Each row is a point on a tangle of strands that fork, close into loops and nearly touch. The rows are in no order.
In the rows, zero is written as 128.
Points whose rows are less than 68.5 apart are linked; no others are. Some points are linked to none.
Z358: [110  89 124 100  71 122 106 169 187 105 167 164 166  96 117]
Z170: [108  93  93  67 129 179 128 111 129 108  74 116 146 144 120]
Z576: [174 196 170 125 155 130 142 143 147 189 147 138 124 127 143]
Z271: [ 96 100 141 208 125 103 101 139 110 114 154 118 110 126 112]
Z303: [109  84  94  95 109 136 120 108 115  86 132 118 137 126 131]
Z383: [105  80 123 180 113 105  98 134 119 105 182 125 125 124 120]
Z425: [ 95  77 125 119  89 129  87 173 181 113 152 147 161 112 109]
Z528: [105 231 129 170 131  96 126 148 145 167  62 152  77 149 138]
Z154: [ 76  35 122 137 114 161  46 169 139 148 104 136 148 158 118]
Z310: [179 190 156 119 154 110 135 106  89 180 149 128  99 130 166]
Z904: [164 140 123 129 142 126 166 113 133 124 142 126 134 129 123]
Z880: [ 56  53 121 141 142 169  67 169 164 128  75  99 148 148 107]
Z827: [160 120  91  99 163 159 154  89 104 124 124  98 123 155 133]
Z311: [ 65  75 125  79 132 187 101 140 144 113  45  98 154 138 107]
Z959: [ 82  80 121  60 121 188 111 127 127 109  58 114 161 136 110]
Z98: [ 91 142 151 203 148 119 137 128 106 120  88 102 116 127 103]
Z28: [105 211 143 170 132  96 132 134 118 153  67 148  97 137 134]
Z953: [ 62  76 115 112 139 173  92 149 154 108  60  92 149 143 105]
Z414: [157 206 188 113 169 139 136 157 156 206 147 119 123 122 136]
Z539: [112 107 116 152 132 119 140 123 128  99 130 109 131 121 110]
Z29: [172 117  99  85 108 130 153 125 146 105 162 146 143 116 134]
Z52: [119  96 130 168 100  91 119 135 126  97 186 132 125 106 116]
Z896: [148 169 138 160 135  91 148  83  63 134 114 131 100 134 151]
Z133: [115 195 153 177 114  84 139 122 105 143  93 151 101 125 136]
Z766: [ 84  42 116 136 103 145  52 155 133 131 128 134 139 149 125]
Z85: [141 125 141 159 102  89 143 132 138  98 176 144 139  98 121]
Z263: [182 151 136  87 136 157 160 185 226 152 159 154 169 110 115]
Z752: [189 124 100  71 119 145 150 112 129 117 172 140 129 126 151]
Z929: [137 197 152 165 106  71 137 124 108 142 116 165 109 115 148]
Z104: [ 62  43 133 131 127 170  57 176 160 148  86 119 153 147 108]
Z916: [124  92  90  59 112 161 132 104 114  96 107 122 141 140 135]
Z41: [ 87 121 150 204 136 111 124 131 105 114 119 109 110 124 109]
Z974: [ 98 237 121 175 131 101 123 171 169 168  50 162  81 149 130]
Z631: [137 122  97  37 156 211 134 118 148 143  92 111 143 159 132]
Z729: [187 151 126 112 159 134 160  91  90 145 154 115 109 138 149]
Z815: [176 169 162  82 176 144 133 103  96 177 185  84  94 125 160]
Z867: [ 98  98 119 155 126 123 124 142 152 100 140 113 138 118 105]
Z782: [106  98 102  90 116 151 123 139 162 100 108 124 160 124 110]
Z373: [135 106 111 106 103 120 139 136 162  97 156 138 147 110 120]
Z828: [195 126 108  65 136 157 151 113 132 135 189 129 117 128 155]
Z30: [145 182 156 165 145 114 158 131 132 151 111 140 133 122 118]
Z835: [ 89  80 116 133 105 128  96 156 171 101 146 129 153 112 106]
Z704: [133 131 117 142 150 134 161 120 141 114 109 109 139 136 109]
Z946: [178 150 129 125 149 124 165 106 112 138 150 129 121 126 137]
Z800: [185 135 106  91 166 156 153  90  99 143 157 100 105 145 151]
Z184: [132 118 117 153 131 100 151  87  78 100 142 112 111 123 128]
Z221: [173 182 161 103 161 124 131  98  81 183 167 113  90 130 175]
Z582: [155 183 163 162 107  70 150 128 116 131 142 171 128 105 141]
Z342: [132 141 137 166 129  94 150  87  71 112 130 121 108 126 130]
Z434: [161 159 153 154 110  85 159 131 129 125 158 159 134  98 129]
Z122: [ 98  67 102 109  93 124  95 118 114  92 154 127 132 125 126]
Z765: [164 192 157 148 148 112 150 129 123 172 121 146 124 130 140]
Z721: [170 185 142 144 137  95 144  90  73 155 126 139 102 136 160]
Z172: [151 117  99 119 147 129 160  85  89 104 130 107 120 138 132]
Z483: [ 85  48 119 107  86 138  68 137 117 111 143 138 138 132 131]
Z661: [125  98 112  92  80 121 123 146 165  92 162 153 158 102 123]
Z166: [115 165 153 181 142 115 157 130 127 133  98 128 127 122 105]

A piece is two or more points that can be reached from each other along the links. Count, over all rows, the pieces, the separate loops (a circle has one, a figure eight two, a Y none), the forks (points with three links) and the tips (points with one).
pieces -> 3
loops -> 1
forks -> 0
tips -> 4

Name the points in between on the shortest way along the links from the first point to the second, in order.
Z800; Z721 -> Z827, Z172, Z184, Z342, Z896
Z133; Z271 -> Z929, Z582, Z434, Z85, Z52, Z383
Z880; Z766 -> Z104, Z154
Z576; Z166 -> Z765, Z30
